Points on a hilly landscape, in no order, each with its height.
From any point a ball rolls to the lowest of the 2 points nearest to it. It stops when none of these is lower. Distance is the straight distance between rows; heights are no part of it.
J_375: [-16  16 -17 -22   0 -25  -4  25  15 -35  34 -48  -3  11 -22  -1  -1 -17
  14   0   7 -43  10]  height 4.72
J_260: [ 28 -54 -29  19  -4 -11 -14  23  -5  36   1  19 -21  22 -18  -2 -21  14
 -26 -40  -3   1 -15]  height 6.28
J_229: [ 22  -4  14   2  -1   1 -20   5  -8 -13 -13 -11 -28  -7  -7 -30  -9 -17
  10 -26  11 -36  -4]  height 6.91
J_738: [ -7 -16  -1  22  15 -30 -13   9  -6   1 -17  11  -5  21  -6  33  13   9
 -14  -2 -30  17 -40]  height 3.07
J_548: [ -2  33  21  29 -44 -36  41  26   4 -19  28  -5  27 -15   1 -22  -4 -23
   8  21 -67 -35  10]  height 5.54
J_650: [-13  -6  -4 -24   8  23  -7 -14   4 -10   0 -10  -9 -36  22  20 -16  -7
  16   3  15 -15  -3]  height 6.90
J_11: [-12 -10 -17  39  -4 -23   9  13   1  20 -10 -15   5   2 -20  23  -5  -2
 -45 -11   3  20  20]  height 3.17
J_790: [ -9   3 -19 -46   3  -1   7 -12  16 -16  25   9 -17 -18  14   6 -38   2
  33 -11  10 -42  -5]  height 6.98
J_688: [ -6 -10 -27  47  13   6 -19   9  -6 -18 -48   5  11  14 -50  35  -2   5
 -31 -17   6  23  15]  height 2.27
J_326: [ -2 -11 -15 -14 -19   2  29  18   7  -2  32  -9 -15   9 -13 -44 -38 -28
  17 -17  19 -47  23]  height 3.29
J_780: [ 39  -2 -10  -8 -13 -30 -61   4  -6 -19 -29 -42 -21  -2  -9  -2   0  17
  -1 -13  20 -52 -14]  height 5.60
J_600: [-16  17   6  -7 -12 -13  36  16  11 -34  13  12  18   2 -19 -43 -19 -49
  20   2 -28 -43   2]  height 3.96
J_964: [ -5  19  19  44   6  24  -9  22 -33   3 -17 -12 -29  26  -5 -38  15 -21
  10  -3  -5 -20 -10]  height 3.79
J_691: [ -9 -30 -12 -19 -30 -22  -3 -16   4   8 -10 -12  55 -33  19  58  19   1
 -34  10 -32  19 -19]  height 5.48
J_716: [-22 -15 -11 -30  20 -12   9  -5   5  -6  26   5 -17   5  20  22 -17   2
  35  -3 -10 -14 -32]  height 7.04
J_341: [ 15  16 -23  -9  21  48   0 -17 -41  19   0  -1  34 -14 -13  63  58 -12
   5   2   4  17 -29]  height 3.68
J_491: [  1  41  10  -7  39  56  24 -31  -9 -32   1  15 -15  -6 -21 -21 -10  30
  39  19  23 -25  -2]  height 5.31
J_940: [ -7  -2  18  17 -36  -3  51  20   8  -6  18  33  29  16 -17 -57 -22 -43
  12  -4 -44 -17   7]  height 4.27
J_893: [ 37  -2  19 -35 -18 -21 -56  18  18 -24   1 -14  40  -1 -12 -15 -38  25
  -7 -36  43  -8  37]  height 4.20
J_334: [ 10   7  12 -15  19  67   2  -7   4  10  14 -13  18 -36 -19 -17 -20  11
  -9  -5  32 -15  24]  height 2.80
J_902: [-25  31  -1  -3  28 -24  -2  17   4 -32 -31 -44   5 -16  -2  16  -5   3
 -13  20  34   1  27]  height 2.45
J_606: [-40  27  -7  -9  48   7  16   7  -4  25  16  24  14  27   3  39  33 -24
  16   2   7  50   1]  height 4.11
J_683: [-13  48  13  41  29  33 -10  15 -22 -23  -2  -7 -23  33 -37 -34  23 -13
  14  13  10 -27  10]  height 3.21
J_96: [  7  -7 -11  14 -10 -30 -12  -3  17 -27 -19 -31  27 -19   0  46   1 -14
 -32  -4 -24  -8 -30]  height 2.50
J_582: [  0  -3 -41  -1  36  18 -28   5   3  -2   3   9   0  27 -27  49  17  -8
   0 -19   1   3 -34]  height 6.12
J_465: [-15  25  17 -12   0 -35  37  -6  20 -39 -22   6 -10 -25  12 -18 -29  -9
  38  -3  28 -14  24]  height 6.61
J_640: [-32   2  10 -15 -32  19   3 -21   0  18  22  -7  43 -13  24  21  26 -12
 -31  26 -19  40  -2]  height 3.13
J_488: [ -2 -26   5  -4  13  35  -8   8 -11  13  30  30 -25  11  -4 -18 -19  -9
  13 -17   7 -20 -12]  height 5.23
J_349: [-26  -6  24 -35  13  40  14 -37   4 -25   2  25  31 -38  29  12 -24   2
  33  13  16   3 -24]  height 6.20
J_368: [ 25  15 -25  17  37  28 -61  11  -3 -44 -21   4  36  18 -38  27  34  32
  -2  -5   7  -5 -36]  height 6.24
J_568: [ -6   9  15 -22  44  21 -43   7   0 -58 -12  25   5   4   3  13 -12   9
  18 -11 -20  -7 -47]  height 6.42
J_216: [-18  -2   1  13 -13  -9  24  28   9  26  62   4  20  24  -1  -7   3 -12
 -29   9 -38  26  22]  height 3.03
J_904: [  6  14   9 -38  35 -24 -37  22   3 -48 -15  29  -7  10   6   3 -32  21
  23 -10 -10 -14  -8]  height 6.50
J_247: [ -4  32  10  -5  45  39 -42  30  15 -47  -6   3  67   5 -36   8   9  15
  -7   6  21  22   3]  height 1.11
J_666: [-21  13 -20 -14  21   9  -7  23  -5 -26 -40 -15  60 -17  -7  61  10 -14
 -30  -6  11  29  -2]  height 3.08
J_749: [  9 -11  22  30  -8  19  -7 -29 -10   8   1  -5 -10  -9  17 -16   7 -13
   9  10  -5  -7 -38]  height 3.62
J_851: [-30 -11 -17 -14   6  41  20  16 -16  35  17  10  50   3 -12  34  11 -22
 -34   0  13  62  18]  height 4.29
J_962: [ 29 -12  -5 -28 -21 -29  25  28  16   3  21   7 -36  -3 -12 -26 -25 -15
  26 -20  -7 -59  22]  height 2.96
J_130: [  4 -12  24   8  -3 -15  26  20 -12  20  -4  25 -32  22   3 -46  -3 -14
  25 -21  -7   5   5]  height 4.52
J_531: [ -1   0 -58  45  21  29  -9   1 -13  23  -6   4   0  37 -31  51  35 -13
  -4 -12   6  11 -20]  height 5.96
J_406: [ -4  43  -4 -36  55  69  10  -9  -4 -26  19  -2  10  -3 -24   6   9  23
  37  20  22  -9   7]  height 5.51
J_672: [ 16  12  -3  -4  32  42 -33  16 -13  -8   2  11 -19   8 -21 -20 -11  17
  10  -7  30 -13  12]  height 4.64
J_830: [-10  18   9   4 -40 -39  53  -7   2 -14 -10  24 -10   0   9 -41  -4 -38
  35  13 -13 -20 -13]  height 6.87
J_834: [-14 -25 -27 -18  -9  -4   1 -17  15  20  53  20 -17  21  27  -7  30  -1
 -18  23 -29  37  11]  height 1.80
J_880: [ 20 -28  -2  -6 -65 -30  51 -36  29  15  22  -9 -21 -15  39 -30   5 -20
  21  -2  22  -5  13]  height 4.40
J_538: [ -8  27   9  41 -66  13   8 -26  10   1  31 -13  11   4  37 -50   8 -29
 -17  14 -26  10  15]  height 4.92
J_353: [-28 -11  15 -10 -23   7  30 -22  21  -4  33  12  39 -17  27  -7  -3 -17
 -10  14 -32  34   9]  height 3.58
J_754: [ 29 -34   5  12 -19 -53   7  10  28  20  27   6  12 -22   3  10  10  10
 -19   3 -54 -17 -11]  height 5.82
J_819: [ -2 -34 -28  32 -10   7 -12  -2  -1  13  32  16  14  40  -4  32  30 -18
 -16  -5 -36  25 -50]  height 4.99
J_276: [-17   0 -47  41 -31   9  -6 -12 -18  34   2  -3  -2  35  14  24  50   3
 -37  13  -4  46   2]  height 5.52
J_540: [ 33  13 -12 -32  14  68  -6 -25  -9  10  11 -48  -5 -32 -17   4   5  36
  16  11  22 -36   2]  height 5.03
J_213: [-38  37  30   5  25 -34  29  10   6 -21 -24   1  -8 -11   3 -20 -28  -5
  12   2   6  11  31]  height 6.52
J_945: [  7  12  12 -34  25  66  17 -27 -14  11  -4  -4   8 -46   1   4 -12  33
  20   9  26   0  17]  height 3.23
J_307: [-43  12   4 -23  47  27   5   9  -2 -13   3  21  -5   1   4  23 -14  -2
  41   6  19   4   1]  height 4.68
J_219: [-24 -34  -1 -30   9  45   7 -18   5  24  33  44  11  -5  23  -5  -7   3
  13   5  10  30  -6]  height 6.41
J_259: [  2   3   7  20  -3 -41  -4  30   7 -23   2 -16  13  -9 -19  34  -5 -11
 -28  -2 -57 -13 -24]  height 2.08
J_896: [  0 -32  23 -38   1   8  -5   0  13   2   2  21   3 -26  16  -1 -51   4
   1 -30  -7  -3  -5]  height 6.73
J_150: [ 33   5   1 -46 -31 -14  32   0  12  -9 -22  47 -32   6  12 -30 -36 -21
  57 -25  -1 -38 -10]  height 2.89
J_560: [ 27 -21  -5  16   4   6 -12  28 -18  37 -12  18 -39  16 -13 -24 -21  17
 -10 -39  24   3   6]  height 6.39
J_788: [  2 -28  -6   7  13  24 -15 -19 -13  40 -25  25  -8  -1  10  21  -2  33
  -5   4  22  31 -18]  height 6.62
J_135: [ -9 -18 -44  -9 -21   3  12  -3  -5  -1  -5   1  57  -9  -6  74  20 -16
 -27 -11 -20  34  -9]  height 5.32
J_162: [-29  -9 -11 -16  32 -24  18  26   4  36   2  17 -24   5  -4  15 -21  18
   3  -6  12  20  33]  height 4.36
J_52: [-32  -7   7  10  24  27   2  13  -8  15  39  21  -9  25  -3   5   7 -13
   5   4  -6  14  -9]  height 5.43
J_208: [ -2 -43  20 -26 -14  26  -8 -36  14  15   1  11  18 -33  34   3 -22   4
   6  -5   7   6 -23]  height 6.80
J_33: [-24   1 -15 -34  25   9  -6  15  -2  20  -2   2 -20 -17   2  27 -30  20
  -3 -12  46  18  40]  height 4.14
J_438: [  4 -12 -13  50   5 -34 -18  23 -10 -19 -48   3  10  22 -41  25  -3   8
 -30 -16 -34   1  -3]  height 2.68
J_459: [-24  17  15  48   7 -24 -14  -8 -28   9  -6   0 -37  38  16   1  39  -1
   9  28 -26  18 -29]  height 5.75
J_264: [-35   8   3   2 -33 -16  39 -34   0 -15  22  15 -18   0  29 -18   1 -22
  40  29  -7 -23 -18]  height 6.75
J_469: [ 34   6   4 -39  17 -47   2  42  -6 -14 -20  32 -22   6 -14 -32  -5   4
  37 -12 -39 -38  27]  height 1.69
J_437: [-29  -4  24  12   8   3  23  16   6  -7  41  22   3  33  -4 -22  -3 -32
   7   0 -43   1 -12]  height 5.64
J_549: [-27 -14   3  -9 -17  10  21 -30   7  15  18  -4  -5  -6  28  -1  -6 -13
  26  23  13 -16  -6]  height 6.88
J_648: [ 34  19  28 -44 -19 -15  -1   7  11 -34 -30  37 -19  -2   1 -35 -38 -12
  44 -28  19 -31  18]  height 3.12
J_661: [ 26  11  -6  -4  -3 -69  -7  26   4 -19 -23 -35 -15 -13 -16 -10  -1  -1
  11  -2 -10 -46   0]  height 5.84
J_238: [ 25  -4  -3  18   2 -52 -19  34  10 -31 -36 -10  11  -1 -33   9 -13   1
 -34  -3 -43 -20   6]  height 2.52
J_997: [-24  34 -26 -11  23 -39 -29  22  -1 -26 -15 -37   4  15 -19  26   9  21
   1  10  28 -11  15]  height 2.85
J_933: [-17   4  23  35  -7 -20  -3 -28 -18  11 -10  20 -35  25  23 -41  24  10
   0  22 -11  23 -11]  height 5.94
J_885: [ 51  -7  10 -30 -15 -28 -31  18  18   3 -23   2 -27  -4  -8  -7 -44  13
 -10 -49  34   1  30]  height 3.82
J_781: [ 15 -10 -25  63 -27  14 -12 -21 -35  39  -4 -16 -14  25   7  -2  38   9
 -39  23  13  30  -5]  height 5.81
J_77: [-42  26  12 -40  42 -15  13  23  13 -46   3  22  -5   8  -9 -15 -40   5
  35   3  17 -13  23]  height 4.76
J_630: [-25  37  29  34  35  19  -4   9 -18 -14 -13  14 -10  21 -15  -1  15   2
  10   9  -8  20 -14]  height 3.16
J_808: [ 24  43 -17  -9  60  66  -6  -2   5 -15  -2 -10  57  14 -57  16  38  28
  -1   1   8  26   1]  height 5.90
J_718: [-11  20 -14 -27   9  25   8   0 -26  13 -28 -37  -3 -38  -2  41  20  10
 -10  22  57   2  17]  height 2.49
J_774: [  5   6  23  48 -10 -41  10  10 -12  25 -34 -10 -16   9  -2 -19   5  -2
 -22   1  -9  30  14]  height 4.00
J_983: [-23  21   9  24  24 -47  16  29  -3   1 -25 -12 -36  15  -6 -14  -3   0
  12   2   5  -7  28]  height 6.36
J_441: [-11 -13 -31  37   7  -7   2  38   8   4 -22   1  23  31 -51  23 -16   1
 -48 -21  10  31  42]  height 2.72
J_622: [-10  12 -36  26  19  29  11  13 -32  37 -27   7  -9  16 -24  37  16  16
 -19   7  33  33  20]  height 7.02
J_391: [-44  -7  26  -8   7  38  27 -21   7 -34   5  27  43 -19  18  -5 -29 -25
  14  16  -8  20  -9]  height 6.10
J_825: [ 13  -6  -3 -18  -4 -22  -3   7   7  20 -13 -15 -32 -16   8  -9 -33   7
  13 -36  46 -14  32]  height 3.63
J_658: [-17  -6   9 -33  21  72  22 -26 -11   6  25  33  22 -29  14  15  -4   8
  32   8   3  16 -30]  height 6.30
J_184: [ -9  -1  -2  44  25   3 -23  -4 -16  -3 -56   8   2  12 -13  38  12  16
 -17  -4  -3  26 -17]  height 2.70
J_419: [ -7   3  40  26   0  22  -7 -13 -10 -24  -6  -5  23  -9   0 -10   2 -21
  -6   3 -22   3 -25]  height 3.15
J_92: [-17 -11   4  22   1 -43   8  -3   5  17  -3  23  -5  24   8   1  15  23
 -18  16 -35  43  -6]  height 3.37
J_215: [ 16  18  25  20 -41 -46  35  25   7  16  30  26   3   2  13 -35  16 -10
   6  16 -57 -17  28]  height 5.12
J_486: [  6 -30  -8   4  -4   9 -16   2  -1   5  45  -8   8  26  -7  13  13 -25
 -12 -14 -48 -14 -47]  height 4.79
J_302: [ 47   0   8 -15 -12 -60 -41  24   5 -36 -48 -25   5 -10  -7 -12  -5   9
   8 -23   0 -41   1]  height 5.72
J_514: [ 21  18  -4 -11  27  28 -19 -17 -18   0  -1  -8 -44   3  -5  -7 -11  35
  32   8  40 -32  -2]  height 4.88
J_421: [-15   9  21  27 -13  16 -14 -30  -8  -6   2 -14  33  -5  27  28  26 -14
 -15  24 -31  20 -42]  height 2.55
J_588: [-20  12 -22  24 -22 -39  -1 -15  -7  15  14  -7 -38  38  37   5  45   9
  -2  31 -28  16 -24]  height 5.55
J_847: [ 30  -4   2 -16  -6  25  -9 -11 -14  11   4  43 -48  15   8 -31 -28   2
  37 -24  15 -34 -12]  height 5.06
J_188: [-45  31  21   3  27  12  13  14  -8   4   0  11  23  16   1  28  15 -14
 -12   2 -13  49   9]  height 3.74
J_589: [  2  17  -6 -51  -8 -31  -1  27  18 -42  14 -19   7  -1 -14 -19 -25  -7
  30 -13  10 -56  17]  height 4.56
J_810: [  4 -20  33  18   5  30  19  -2   6  35 -13  -5  12 -25   5 -32  -9  -3
 -20  -6  35  41  24]  height 3.69
J_54: [-39  21   7  20 -12  -6   8 -28  -6 -19  14  -5 -15   6  37  11  17 -20
  37  29 -22  -9 -32]  height 6.64
J_58: [ 20 -13  41  24 -13 -35  11  31   5  11 -23  11  -1   4 -12 -43  -1 -10
 -24 -19 -36  13   6]  height 4.07
J_442: [ 44  -5  -8  -1   0  51 -31 -37  -7   3 -12 -41  -6 -41   0  18  -1  30
  -7   2  23 -35 -28]  height 5.24
J_915: [-24   8  -3 -33  36 -31  12  23  14  -1  25  10 -24   8 -14  -7 -29  14
  22 -15   4 -12  28]  height 4.57
J_400: [ 24  35  13   0  33  45 -17 -20 -22 -16  -8  21 -40  19 -25 -31  -8  44
  46  14  14 -29 -20]  height 5.08
J_567: [  1 -17  21   5 -20 -52   1 -39  18   8 -37  15  -1 -19  38 -15  24  16
 -24  15 -14  46   3]  height 3.31
J_963: [ -8 -12 -15  22 -25 -49  15  -4  10  20  -6 -28   2 -13   7  21   6   8
 -29  10 -16  10   6]  height 3.59
J_451: [-14 -13   7 -12   6 -45  11   4  -6 -11  -5  13 -34   0  18  -1  -3   9
  38   9 -31 -23 -38]  height 7.10
J_881: [ 20 -18  24  -3 -22 -51  48  19   4  17  14  24 -22   9  12 -47  11  -4
  14   3 -20  -3  20]  height 4.77
J_201: [ 49 -53  16  -5 -20 -31  13  25  23  34  34  22   8 -15  -5 -14 -12   2
 -17 -20 -36  -9   5]  height 6.01
J_802: [ 15  17   3   7  -1  51  18 -33  -6  11   7 -38  -2 -36   4  -4  10   5
  19  26  35 -32  12]  height 4.73
J_684: [ 21  -1  -9  -3  -1   4 -14  -2   7  18 -10 -49 -13 -25 -14  -7 -14  -2
 -10 -20  58 -17  37]  height 3.30
J_803: [  4  22   2  28 -41 -42  14   2  -2  -7  16 -50 -13  -9   9  -1   4 -40
   5  13 -35 -40 -11]  height 6.25
J_952: [ 64  17  11 -12  -6  45 -14 -27 -11  -5 -12  22 -39   4 -12 -45 -17   9
  31 -12  21 -47  -1]  height 4.86
J_387: [  0 -21   1  -1 -17 -49   5 -10  22  -1  17   5  26 -21  20  43  17  14
 -22  24 -46  14 -22]  height 5.63
J_120: [ 33  15  28 -45  -4 -35 -23  35  23 -31 -35  30   1   6  -7 -40 -27  15
  25 -32  -6 -19  27]  height 3.35
J_717: [ -3 -26   1   4   6 -57  17   2  17  13 -23  27  -1 -11  -3  30  -9  42
 -14   3 -17  33   3]  height 3.65
J_816: [ 10 -25 -10 -31  10  -5 -14   9   6  26 -27  18 -10 -19  -2  14 -45  26
 -16 -23  35  26  28]  height 3.97
J_379: [ 12 -39  -6  21 -26 -17 -15 -30   4  16   2  11 -13  10  27 -29  23   9
 -27  14  -7  34 -14]  height 3.05
J_228: [ 21  -5  -8  -1  22  53 -35  -4  -8   8  10  -6 -11  -7 -19  13   2   8
  -2 -15  12 -17 -19]  height 4.38
J_330: [ 55   1  14  -8  -8  72   1 -34  -1  -7  10   9 -20 -30  -4 -37 -25  28
  16 -11  14 -22  -4]  height 4.62
J_301: [ -6 -39 -50   9  -2   1   5  -3   5  17  11  18  30  27 -11  62  17 -12
 -19 -23 -25  23 -18]  height 5.17
J_193: [-32 -18  -3 -41 -33   7  27 -52  11   4  26  19  23 -21  36 -25  15 -20
 -16  28  -1  33  22]  height 3.87
J_283: [  3  12  24  16   2  35  17 -32 -20  30 -22 -12  -9 -25  22  -8  12  14
  11  21  30   8   5]  height 4.32
J_947: [ -4  -2  36   1  12 -21  10  29  20 -11 -29   9  10 -12 -13 -24 -31  -7
 -16 -28 -10  14  15]  height 3.78
J_244: [ 33   8 -31  -8  31  60 -16  -8  -9   2   1  -6  24 -12 -32  43  26  10
  -8  -5  13   1 -26]  height 4.09
J_456: [ 47 -63 -11  12 -29 -29   7  12  13  41  13   1  -9   7   2 -20 -19   0
 -32 -27  -3   8   6]  height 6.16
J_544: [ 55  -1  15 -46 -10   5 -62   0   5 -15  -4  11   3  -1   0  -4 -51  18
  -5 -40  44 -16  21]  height 4.02
J_769: [-22   7 -21 -32  20   8 -10  25  15 -13  39 -10 -13  17 -19   4 -23  -6
  16  -7   8 -24  20]  height 4.75
J_70: [-16  -6 -30  -4 -24  17  -4 -11 -20  38  12  -5  -3  13  17  -8  47   9
 -50  25   9  52  23]  height 5.77
J_705: [ 14  14 -10   6  15  10 -50  18   3 -28 -37 -19  46 -14 -31  14   4  51
 -16  12  55   6  33]  height 2.24
J_416: [ 27  31 -27  14  40  48 -33   1  -6 -30 -37  -2  45  15 -57  32  35  50
  -7   3  18  14   6]  height 6.09
J_73: [ 23  19  21 -15  -1  -9 -46  12  -2 -21 -16  -7 -11   2  -9 -38 -11  16
  24 -10  40 -42  11]  height 6.81
J_214: [-57  13  -1 -19  33   8  31  -1  -5  21  18  26 -16  24  21  21   5  -5
  35  11  11  27  16]  height 4.44
J_860: [-24  28  20  42 -34 -14  13 -17 -17 -16   1 -28  -2   2  21 -15  12 -28
  11  19 -22 -22 -22]  height 6.47
J_411: [-50  33  14   5  15  -2  33   4  -1 -25  43  12  17  25   2  10  10 -35
  25   7 -49  11 -16]  height 5.83
J_19: [ -3  29  10 -26   1  -2  -8  -4   5 -50  -7   5   1 -12   4 -28 -27   5
  39  -4  47 -34  18]  height 6.70
J_643: [ 23   0  43 -29  18 -52   2  33  20 -38 -32  19  13 -22 -12 -23 -39   9
   3 -24 -24   0  27]  height 3.57
J_79: [  3  -9 -18 -16   2   4 -13 -15 -13  28 -18 -48 -17 -37   6  29  -8   5
  -4   5  56 -22  11]  height 2.92
J_449: [ -8 -45 -27 -10  -4   9 -16 -19  -2  37  35  18 -32  29  33   1  27  13
  -9  10   2  30 -17]  height 2.28
J_528: [ 15 -19  16 -27  -9 -12  -6 -23  11  -4 -37  -9  -3 -55  29  16 -29   9
  -9  -7  22  10   0]  height 2.82
J_257: [-14  14 -23  -2   3 -13  -3  -9 -24  -5 -50 -35   4 -23   4  67  17   1
 -12  17  16  11 -10]  height 2.40
J_17: [ 22 -11  17   0  -4  73   7 -47  -4   7   4   3   7 -33   5  -9  -7  20
  27   6   1 -11 -33]  height 4.35
J_498: [ 31 -28 -12   1 -29 -23   7  15  -6  26  29 -34 -37   8   5 -23   0 -23
  12 -13  -4 -55  -8]  height 4.61
J_2: [-13  29  -2  15  14  -8  -6  -9 -13  -9 -56 -51   1 -34 -10  41  16   8
 -14  22  50   0  14]  height 1.86
J_959: [-25   9  21  10  -2  -6  20 -30 -10   9 -25  -8  -6 -21  34   9  17   9
   8  23   4  20  -5]  height 3.95
J_88: [  4 -34  19  -7 -14 -36  -5 -46  10  10 -40  -3   1 -30  38  12  -2  10
  -1  -2   5  28 -17]  height 3.06
J_542: [ 10 -20  -9  -8  15 -48  -9   9  17  15 -43  15 -12 -20 -16  27 -42  38
 -10 -28   4  13  21]  height 3.80
J_34: [ -8  -8  -8   9 -10 -24  20  11   7  19  54  29 -13  37  12 -33  26  11
 -20  18 -45  31  26]  height 2.43
J_908: [ -7 -18 -16 -20 -35  20   4 -32 -16  43  14 -17 -10 -21  37 -12  42   1
 -31  33  33  28  26]  height 5.99
J_183: [ 30  14   7 -39 -16 -48  32  20  20 -31 -24  28 -16  -4  -6 -26 -14 -10
  53   1 -39 -60   6]  height 2.20
J_309: [-13  55  12  21  55  39  -3  10 -10 -30  -5   0 -10  23 -34  -3  29  18
  24  28  14  -8   3]  height 2.48
J_950: [-15  24  -1 -19  35  15 -33  25   7 -47 -37 -12  54  -7 -20  22  -4  24
 -28   7  34  21  24]  height 1.70
J_822: [-12 -22 -36  16  -1  18  11   0 -22  37 -22  30  11  14   3  25  39  17
 -30   7  28  59  18]  height 6.85
J_772: [  6  -5  10 -19  27  64  25 -33 -21  39  -8  17 -15 -20   4   6  16  55
  17  20  16  24  -4]  height 3.64
J_702: [-27   1 -24   4   3 -22  11  14   4  11  34 -26 -15  15  -8  33   4 -15
   8   7 -22 -22 -14]  height 5.13
J_674: [ 17  -2   7 -65  22 -16 -33  31   6 -27  16  41  -7  15 -12  -1 -49   7
  17 -25 -24 -23   9]  height 6.57
J_894: [-19  10 -12   1  -4  -7  -2 -12   2 -12  16 -51 -17  -5  -1  11   6 -26
  17   3   5 -43 -10]  height 4.91
J_680: [ 14 -29 -11  13   4  16 -34   5   5  -8  14 -12   3   1 -24  17  -7  -9
 -20 -18 -10 -16 -34]  height 4.59
J_354: [ -1 -15  28  16 -11  54   1 -60  -7 -14  12  11   7 -18  20  -9  26 -13
  18  33  -7  -7 -39]  height 4.01
J_172: [-15 -27 -33  -3 -18  13   9   3   4  29  22  12  51  12  -7  26  12 -11
 -55   6 -15  56  22]  height 4.55
J_831: [-26  21  16  -3  32  11   1  10   6 -23 -14  -7  44 -12   1  35  -1 -17
 -18  -1  -6  29  -6]  height 3.39
J_854: [ -1  12   0   8  16  43 -11 -19 -11  -4   1 -13  22  -6   5  44  33 -20
   3   9 -13   5 -50]  height 3.14
J_670: [ 15   6  11  11  40  24 -51   0  -2 -50 -15  11  27   7 -26  27   5   6
  -9 -14 -16  -4 -57]  height 6.35
J_522: [-18   4 -37   6 -13 -21   5   8 -23 -24 -58 -26  47 -23   2  72  14  -5
 -23   6   1  26  11]  height 2.76
J_556: [-20  20  14  39 -47  14  35   0   0  -4  39  14  24  19   6 -52  -5 -50
  -8  14 -26   0  -1]  height 4.66
J_439: [ 19 -34 -21  19 -27 -19   2   3   9  35  27 -45 -22  -4   7   4   3 -10
 -26 -15   7 -33 -11]  height 4.33
J_765: [ 20 -26  13 -20 -45 -22  48 -10  34   6   3  16 -22 -15  25 -28 -25 -11
  26 -29  19  -3   7]  height 4.60
J_520: [ -9  24 -19 -33   9 -28 -50  18  -2 -22   1 -12  -8  27  -6  12 -12  42
  24   3  57 -24  20]  height 3.19
J_745: [ -5  -1 -29  49 -32   1 -13   5  -7  19  15  11  11  53   4  -2  29  -4
 -44   5 -32  47 -13]  height 5.26
J_173: [-19 -19 -13  -4  15  23  -4  -8 -11  31   1  33  15   9  10  32  23   3
 -19   7   3  50 -16]  height 6.74
J_492: [  9   8  -2 -15  16  45 -24   5   6 -22  -1 -39  36 -20 -16   7  -5   7
  -8   8  37 -19  17]  height 2.30
J_71: [ 10   0 -22  61   7  11 -20  13 -16   4  -1   5 -10  43 -28  18  27 -14
 -14  -9 -12   4 -36]  height 5.76
J_664: [-14  26 -19  -5 -50   1  -1 -31  15   7  39  -5  -1   9  41 -39  26  -7
 -36  19 -35  26  21]  height 4.50
J_497: [  1 -13   8  -1   2 -21  -6 -10   7 -27 -46 -32  26 -42  13  37 -18   5
 -25   2   4   2  -7]  height 2.53
J_482: [  9   2  23   7  -3  53  25 -26   8   8  -2   5   4 -27   3 -37 -21  -7
   3 -14  34  -1  16]  height 3.25
J_481: [-23  25  28  29  32   3  -4 -11  -5 -10 -41  -1 -13 -11   5   6   2  13
  12  12  14   9 -17]  height 3.61
J_55: [ 11 -13   7  41 -34 -38   7  -8   3  29  -4  -5  -7  11  20 -29  25   9
 -46  15  -6  37  19]  height 3.52
J_979: [ 10 -48   0  16 -14   3 -17 -15 -16  33  15  19 -42  21  28 -29  16   4
   4   6  -3   8 -34]  height 2.66
J_101: [  5  42 -27 -31  63  67   8   6 -11  -2  22  -8  29   7 -31  31  35   5
  21   2  22  18   2]  height 5.71
J_318: [ 24  -5  22  19 -58 -63  20 -26  23  11 -15  -3 -18 -17  43 -27  28  13
  -9  10 -18  20  18]  height 3.67
J_773: [ 26 -14  -1 -38 -32 -21  37  18   6   3   3  33 -18   3   5 -34 -19 -29
  39 -14 -37 -58  -8]  height 2.60
J_848: [-28  10   5  20  -4  20  18  26  13   7  44 -24  30   9 -16  -6 -15 -40
 -32  -8 -22  19  27]  height 3.56
J_378: [ 33  -2  10 -36  14 -28  -5  52   3  19 -23  36 -36  19 -13 -30 -27   9
   8 -34 -16 -10  19]  height 1.05
J_869: [  5  -9 -15  27 -28  21  -6 -25 -18  51  -3 -29 -11 -13  14  11  31  12
 -29  28  31  12   0]  height 6.11
J_15: [  0 -25  14  27  -8 -10  20  21   2  26   1  -9   9  -4  -6 -21 -13  -8
 -39 -20  10  39  34]  height 3.60
J_394: [ 46   4 -13   9  -5  13 -62 -25  -4 -16 -23 -43  -2 -15 -17  15   4  36
  -3   3  41 -38 -15]  height 5.44
J_990: [-30  16   4   5  -3  13  39  10  14 -10  30  -7   4  14 -11 -26 -20 -40
  17   3   4 -21  15]  height 3.66
J_410: [  2   0 -27  50  -6 -25  -3  25 -22  25  19  -9 -13  54 -10   6  16  -3
 -32  -2 -38   8 -16]  height 5.53
J_936: [-51  37   3 -16 -28  23  11 -32   8  -5  41   5  36   1  41   2  41 -23
 -11  27 -31  43   8]  height 2.54
J_28: [ 21 -26   1   3 -20 -21  -1  18 -10  14  35 -21 -20  21  -1 -10   8 -26
  -1  -6 -51 -47 -28]  height 4.87
J_390: [  5 -13  12 -31  16  -4   0  28  21 -15  26  23   5 -10 -12  -8 -46  -6
   6 -29 -25 -22   8]  height 6.65
J_209: [ -8 -19  -9 -20 -45  26   4 -44  24   7  45  -2  10 -11  43 -50  19 -23
 -34  14 -14  22  15]  height 4.17
J_206: [ 33  14  10 -46 -26 -37 -37  37  20 -32   4 -21  24  11 -10 -32 -22  13
  27 -25  18 -38  37]  height 4.39
J_68: [ 13 -17   2   2  24  14  -9  -8  -8  39 -11  27 -46   2   7 -12 -24  31
  11 -11  33  16   8]  height 6.51
J_920: [  6  10  29  39  -4   5  25  20 -19   6  -6   8 -18  33  -2 -70  -3 -37
   7 -10  -6  -9  13]  height 4.22
J_168: [  5  23   0  -6  25  32 -51  25   4 -38  14 -15  34  11 -29  -5   9  10
  -5   8  29 -15   0]  height 1.77
J_364: [-19 -16  -2   6   7  52   4  15   2  24  30 -14  35   1 -10   5 -11 -22
 -42 -10  14  25  18]  height 3.98
J_921: [ 10  -9  13  -4 -13  -8  15 -22   7 -18  -3   3 -17 -10   8 -36 -20 -23
  35  -7  17 -34  -9]  height 7.01
J_509: [  1   3  -6  21   7 -68   7  32  -7  13 -19  -8 -38  14 -15   8   6   6
 -10   3 -18 -10   1]  height 6.21
J_139: [ 15 -15  -6   0 -47 -43  22 -33  24  22  25 -10 -16 -10  39 -35  25   4
  -4  21 -11  -1  14]  height 4.05
J_801: [ 24 -31   4  19 -41 -27  12 -21  10  30  -6 -36  -7 -19  21   5  -2 -11
 -20 -12  12  -3   3]  height 3.99
J_81: [-20  -2 -27  11 -18 -29  -3 -17 -11  30  27 -38 -31  16  21  38  26  -8
   0  25 -23  -5 -26]  height 5.33
J_914: [-52  20  23   4   9   8  29  -8   6 -44  12  21  31   1  11   1 -17 -33
  28  15 -33  -6 -32]  height 5.98
J_240: [  6  17   0  32 -15 -51   3  12 -12  -2 -18 -46 -36   9  -8   0  13 -15
  -2   6 -10 -37  -2]  height 6.03

Where does a ball stop that starts at each point below?
J_391: J_421
J_588: J_2
J_661: J_309

Call two points neighbours if one is among the 2 nearest of the other. Go from one point of each pair to the other, from neighbour to neighbour, staying as low as possible. Name the highest point that can't be avoided.
J_259, J_688: J_438
J_2, J_309: J_769
J_421, J_2: J_28
J_378, J_936: J_538
J_334, J_309: J_283
J_834, J_773: J_58
J_259, J_247: J_810
